Each row is a point on a tangle of strands that fork and nearly touch. The rows are in no order.
Points whose rows are less than 114 apart are linked; no others are. Some points are linked to none.
q_457: -8,-13,55,10,-22,-40,0,2,11,-58,-24,-12,-17,17,32,-7,19,-57,-32,17,0,-9,4,12,-42
q_608: -19,-1,12,51,25,46,7,19,-56,51,55,-12,25,33,3,-28,40,26,-3,-12,12,9,11,-51,5
q_676: -18,10,-12,6,-15,33,35,-2,3,20,44,17,10,6,-38,-39,-2,20,1,0,50,6,-10,-17,29
q_832: 4,-6,-12,33,1,10,-14,-33,-17,4,2,11,-3,9,-4,4,-5,29,25,-26,-48,-28,0,-35,-46
q_582: -15,23,-13,28,-13,5,37,-12,-10,32,39,10,37,13,30,-27,-21,35,-14,-35,-5,-8,16,20,-1
q_217: -20,-5,3,55,-19,-10,27,18,8,2,31,-29,9,-23,36,-49,24,-28,-61,-42,-35,-33,-1,4,-25
q_123: 23,17,24,10,16,-4,-7,0,27,54,-6,-30,-19,23,-14,31,-15,7,12,-14,2,17,56,9,5
q_811: 9,-47,-16,-10,-12,30,-15,15,29,26,-51,-15,-33,-24,-7,-8,-27,-50,22,-7,-8,3,3,-10,32
q_828: -56,13,16,-38,-21,15,7,17,17,-15,25,-11,29,-15,-11,-45,-1,19,-53,-8,44,-37,-23,16,-9
q_492: 0,-13,-17,-11,-12,-46,-55,1,6,-34,-51,12,-7,54,28,-3,-4,-18,54,-2,10,22,-14,7,8
q_20: 25,14,-1,-32,-2,-14,-15,20,58,-13,-2,-34,9,-6,-23,-17,18,-1,26,9,50,25,-8,4,35
q_454: -44,14,-2,40,-16,7,-5,49,8,41,16,7,-9,-26,-31,8,8,12,-2,-5,51,-24,1,19,-19
q_433: 26,6,-1,-28,11,-3,36,-24,-3,37,15,-24,-18,-11,6,-20,7,26,12,-1,20,33,-35,-3,78
q_767: -36,17,-10,12,-13,12,16,38,18,33,26,21,-8,-33,-54,-13,10,15,0,24,65,2,-12,15,30
q_351: -11,25,0,23,-17,-27,13,27,19,-29,22,-33,3,-43,19,-23,32,-12,-48,-10,-15,-29,-12,6,-36
q_957: 4,-14,-47,-4,-2,26,27,-3,-12,20,-2,32,-29,-30,-20,26,-49,-23,-5,24,-49,-4,-1,-16,12
q_661: -34,-8,5,-17,5,33,27,16,-32,13,12,7,-22,-43,-12,5,0,-32,-77,14,-28,-10,-2,-23,-14
q_112: -3,20,16,19,38,43,-14,-18,-32,31,27,-5,37,21,-11,7,28,42,7,-12,-12,14,43,-52,-21
q_680: -8,13,-7,39,17,18,6,30,0,27,27,-1,-3,-13,-40,17,25,-14,-23,5,13,-14,16,-32,-43
q_201: 7,6,19,21,-2,-6,5,-33,18,59,13,-20,5,17,10,-4,-37,21,5,-51,-16,13,42,26,-1
q_30: -33,-15,13,14,-11,58,-2,18,-5,37,16,11,36,1,-20,-6,-14,-3,-8,-49,16,-4,59,-1,-12
q_38: -53,13,-6,-33,-24,17,6,21,2,-17,27,11,24,-39,5,11,-44,45,-38,20,-19,-37,-16,65,4
q_148: 28,-2,1,-33,23,14,5,-21,40,10,14,-31,0,-6,-33,-25,18,28,28,0,36,9,-22,-16,69
q_358: -7,-44,47,-3,27,44,-23,-4,-26,11,-41,12,-15,3,-18,31,13,-17,-2,14,3,-10,19,-14,-19
q_129: -28,3,46,-20,4,-11,1,-19,-46,-17,-34,26,-23,13,22,14,16,14,-20,44,15,-8,-27,1,-13
q_160: 6,-6,-13,46,-21,58,49,43,-49,15,34,10,24,-17,20,-34,16,6,12,3,-2,28,18,-12,32
q_52: 7,-16,-12,2,2,14,-25,-41,-18,-4,-25,22,-17,42,3,-6,-12,-1,27,3,-30,-4,-6,-64,-32
q_579: -6,-46,1,-12,31,76,-17,5,-43,-9,59,12,31,-27,-37,-10,19,-21,-13,-51,-10,-21,11,-48,15
q_130: -27,-16,-30,-14,-37,2,-3,3,-22,10,-32,23,-55,-4,13,-28,-14,-19,12,13,-15,16,-45,-49,24
q_882: -2,-5,13,-6,32,24,6,-33,18,6,33,-34,32,13,-20,-21,20,20,-36,-55,15,-43,3,-23,-24
q_869: -11,22,31,-29,-5,-25,-22,-47,0,14,-7,27,17,45,9,1,-36,41,4,-3,22,15,13,36,-25
q_22: 18,-14,-33,-4,24,9,-10,-5,36,-22,-3,-1,-22,13,-54,-1,11,-32,-1,17,17,-34,-25,-52,-11
q_176: 36,29,32,-10,35,2,-14,-15,47,3,5,-37,19,40,-31,24,11,26,13,-12,32,-3,43,-2,-9
q_102: 6,37,-28,1,-49,-36,21,21,39,19,16,8,8,1,4,-9,-43,-14,17,-13,16,45,25,27,-3
q_377: 2,-31,-9,-6,16,65,19,-14,-19,-22,54,-3,47,9,-19,-31,16,8,-28,-62,-2,-39,7,-34,2
q_297: 22,-44,45,-11,39,37,-9,-16,-8,-3,-47,6,0,-13,-3,56,-5,-22,-3,-4,-15,-16,51,34,4
q_479: -19,13,28,-12,17,27,11,-15,8,-10,-2,37,41,21,-27,33,-32,8,-31,4,31,-18,60,50,-31
q_69: -11,6,11,-44,11,-88,-14,-11,-23,-13,-3,3,-27,-1,21,19,13,-7,-46,26,-1,20,-51,52,-2
q_449: -1,-13,-11,10,12,24,-13,19,12,-19,-10,8,8,-40,-33,36,-10,18,13,2,-8,-58,1,33,-21
q_830: 22,-16,33,-2,-2,-8,-42,-20,-2,-6,-50,-5,7,-2,38,21,-11,28,48,6,-24,6,21,46,-2
q_407: 37,-8,-27,0,40,40,-4,-16,30,-22,12,5,18,0,-71,26,6,-2,14,1,2,-30,14,-38,-7
q_339: 15,-6,32,12,22,4,-43,2,31,-29,-17,-24,12,23,-27,14,34,23,33,-6,37,-40,4,-4,-35
q_780: -19,-40,-19,-7,-13,38,18,-1,-45,32,4,11,-36,-32,-4,-10,-27,-30,-16,7,-45,5,-21,-43,11
q_128: 22,42,-20,11,-22,-69,-6,11,35,13,31,-21,17,13,11,-3,-8,9,27,-32,3,54,11,32,3
q_82: -4,-22,-22,31,-39,41,37,19,-35,37,30,24,-10,17,-2,-47,-18,3,32,-4,19,33,-7,-20,38
q_772: 17,-19,29,-18,2,-69,-59,-22,12,14,-29,-43,-25,5,38,-6,14,3,14,-28,-27,31,-25,29,7
q_333: 51,34,-6,-25,3,-27,16,-26,24,-40,6,-39,25,-29,32,-14,14,19,0,-5,-26,14,-14,4,6
q_498: -30,-13,15,-23,2,1,-7,-21,-18,-36,-28,48,-6,38,-6,13,-15,1,24,57,43,-15,-19,8,24
q_955: 21,-10,33,22,-2,-73,-72,-12,2,9,-28,-16,-12,21,34,26,6,12,37,-7,-24,35,13,59,3
q_639: 9,14,-22,38,7,-20,23,26,-14,-34,-23,31,-23,9,14,40,25,-44,22,73,19,9,4,-18,16
q_960: -11,5,0,-13,-31,-30,-32,-23,-5,-17,-37,21,-13,58,16,-28,0,2,34,-17,4,29,-20,-41,-19
q_946: 46,7,-43,-15,41,-6,-1,-29,31,-50,-26,3,-16,26,-7,2,10,-31,11,42,8,-12,-23,-38,24
q_561: -13,29,-50,16,-42,-41,-15,40,-8,-24,-12,33,-10,-8,13,9,-1,17,52,13,-16,17,-29,7,6
q_664: -20,20,-6,-18,-16,-71,-8,16,-24,29,6,-9,-12,-31,31,1,12,20,-13,-2,2,40,-35,48,14
q_37: -10,9,-6,41,8,10,-10,30,-34,11,16,16,-13,3,-18,7,27,-25,-3,37,-12,14,1,-67,-58
q_446: -5,-44,21,-21,19,57,-31,6,-28,-18,2,16,10,-18,-35,15,10,-44,-27,-21,-19,-11,29,-44,-29
q_136: -8,-3,6,-40,10,-14,-22,-46,0,15,-29,34,-15,42,-11,8,-41,23,20,20,30,1,-22,13,11
q_606: -15,-9,-2,-55,-24,-10,-26,-14,-7,-32,-2,17,12,-14,17,18,-51,44,-1,38,-27,-13,-20,64,9
q_611: -2,-4,19,-42,-27,5,-14,-28,-15,-2,-42,11,13,-21,44,-9,-40,36,23,7,-30,22,4,37,15
q_497: 26,19,-4,40,3,7,-1,28,-11,-10,-21,16,-3,10,2,27,34,-20,32,49,0,33,28,-44,-16
q_833: -21,25,14,-30,26,-4,-8,-26,28,-10,22,-11,42,4,-19,-9,1,38,-48,-12,35,-45,-6,24,-33
q_305: 5,-19,-19,11,8,54,18,-8,-31,-12,10,5,9,-42,-16,-11,23,34,31,1,-22,-19,-20,-37,32
q_57: 11,20,-25,-3,3,-41,-5,20,45,-6,10,-15,-24,10,-35,-9,27,-22,-2,-7,43,2,-38,-25,-7
q_947: 30,-15,8,2,38,24,-8,4,24,10,-13,-25,11,-48,-21,49,4,11,5,-20,-16,-34,27,43,5
q_232: 26,-2,1,-10,19,38,52,-15,-15,50,24,-21,9,-18,1,-4,-12,9,-15,-11,-1,29,23,4,57
q_259: -36,16,-22,19,-49,-29,-14,60,6,-5,-1,27,-17,-23,-6,11,-16,-2,20,17,14,-6,-11,31,-16
q_626: 38,40,16,8,12,-33,21,-13,12,19,15,-55,-4,-4,38,-11,41,13,-12,-22,-14,39,8,-19,10
q_27: 34,23,-45,-8,-23,-7,56,5,40,-1,28,-9,4,-16,-9,-17,-33,-33,-7,1,-6,19,5,-12,14
q_778: -27,13,-8,-27,-29,-41,15,14,-25,5,-16,0,-44,-25,25,-21,16,-8,-17,2,-5,27,-63,-12,19
q_159: -21,20,19,2,-2,15,24,9,-34,-25,-12,27,-7,-19,18,21,6,2,-48,44,-25,-7,10,2,-28
q_520: 18,11,25,24,15,-14,-22,21,8,-19,-27,-15,-10,-1,6,27,48,8,26,20,21,-4,4,-1,-16
q_318: 53,22,-16,-40,17,-35,2,-30,27,-51,-23,-12,3,15,23,3,1,-10,14,28,-7,14,-16,-2,16
q_6: 20,-31,20,-16,-10,22,15,-30,-9,2,-17,-39,-5,-29,37,-33,2,-10,-3,-35,-43,6,-4,-17,11
q_7: 17,-13,-21,-9,35,15,28,-21,-26,-3,-22,41,-33,-3,-11,44,-26,-31,-16,66,-29,-10,-5,-10,18
q_567: -15,-4,19,5,-29,9,-11,17,-2,19,-7,-25,8,-14,21,-25,9,31,32,-26,21,11,-4,13,15
q_138: 27,-13,18,17,14,13,27,-27,-16,19,27,-50,9,0,35,-30,25,-7,-24,-44,-39,10,12,-34,-4
q_617: 24,0,-25,15,4,6,-13,17,34,39,-26,0,-31,12,-17,22,-28,-24,40,6,8,17,23,-9,25
q_954: 9,-21,-19,8,-16,46,45,-2,-2,-14,43,-1,46,19,5,-41,-25,11,-11,-57,-6,-27,13,12,6
q_687: -16,-16,-30,4,-3,5,-26,7,5,-30,-18,36,-18,-2,-29,32,-29,18,33,27,-7,-63,-33,17,-10
q_967: -10,30,-2,17,-29,-12,17,31,11,-59,4,6,-5,-31,21,10,1,-6,-31,22,-48,-17,-4,18,-35
q_958: -4,-29,21,5,-12,5,4,18,25,-58,-32,-1,-4,27,-8,3,5,-72,0,28,35,-19,19,-11,-22
q_267: 14,-44,8,-16,-6,11,-3,15,32,-32,-52,-12,-21,-6,0,7,-20,-71,-6,15,-5,-18,9,14,-2
q_900: 6,4,8,-4,-15,-87,-38,-10,18,29,28,-48,7,25,16,-17,8,15,6,-58,-3,51,-10,41,9
q_802: -3,20,15,3,10,-18,12,-35,4,-4,8,36,8,35,-8,27,-39,5,-26,15,7,-12,25,31,-45
q_62: 22,-2,-7,-56,10,-59,-5,-10,18,-26,-19,-8,-20,-1,14,13,-15,-33,-21,34,10,16,-31,39,21
q_718: -18,5,-19,4,15,-66,2,20,-29,-51,-25,24,-16,19,24,36,31,-30,23,54,25,9,-44,14,35
q_924: -12,14,-44,15,-12,-64,-42,35,-9,3,-36,21,-16,32,8,14,14,4,62,-11,-1,43,-31,9,9
q_321: -47,29,-7,-3,-19,15,24,6,-13,28,18,28,33,-25,15,-3,-36,40,-28,-2,1,-20,17,46,4
q_23: -23,-3,13,52,3,6,11,10,3,25,28,-7,34,-24,21,-20,18,-37,-78,-45,-48,-16,51,-3,-29
q_461: 19,-7,2,34,9,24,33,-14,-52,27,42,-22,8,42,40,-45,28,16,-10,-25,-12,17,-15,-44,2

Follow the links from the first point to the second, and from the first to the third. Name the last point that the two ways share.
q_377 / q_639 / q_128 | q_582
q_160 / q_832 / q_267 | q_454
q_676 / q_321 / q_267 | q_123
q_407 / q_802 / q_608 | q_318
q_457 / q_680 / q_449 | q_123
q_833 / q_947 / q_492 | q_377
q_479 / q_461 / q_148 | q_318
q_955 / q_947 / q_259 | q_582
q_201 / q_676 / q_960 | q_454

A fork is a point with three links. Follow the links from the first point to the second and name the forks in between, in order.
q_802 / q_333 | q_159 > q_780 > q_318
q_37 / q_128 | q_497 > q_123 > q_582
q_112 / q_407 | q_138 > q_318 > q_22
q_832 / q_520 | q_454 > q_497
q_267 / q_960 | q_123 > q_497 > q_454

A fork is a point with three links, a tip a point with one. Leave the first point through the second and follow the links. Name the first fork or tip that comes.
q_832 / q_52 | q_454
q_321 / q_38 | q_27
q_128 / q_900 | q_582
q_687 / q_449 | q_377
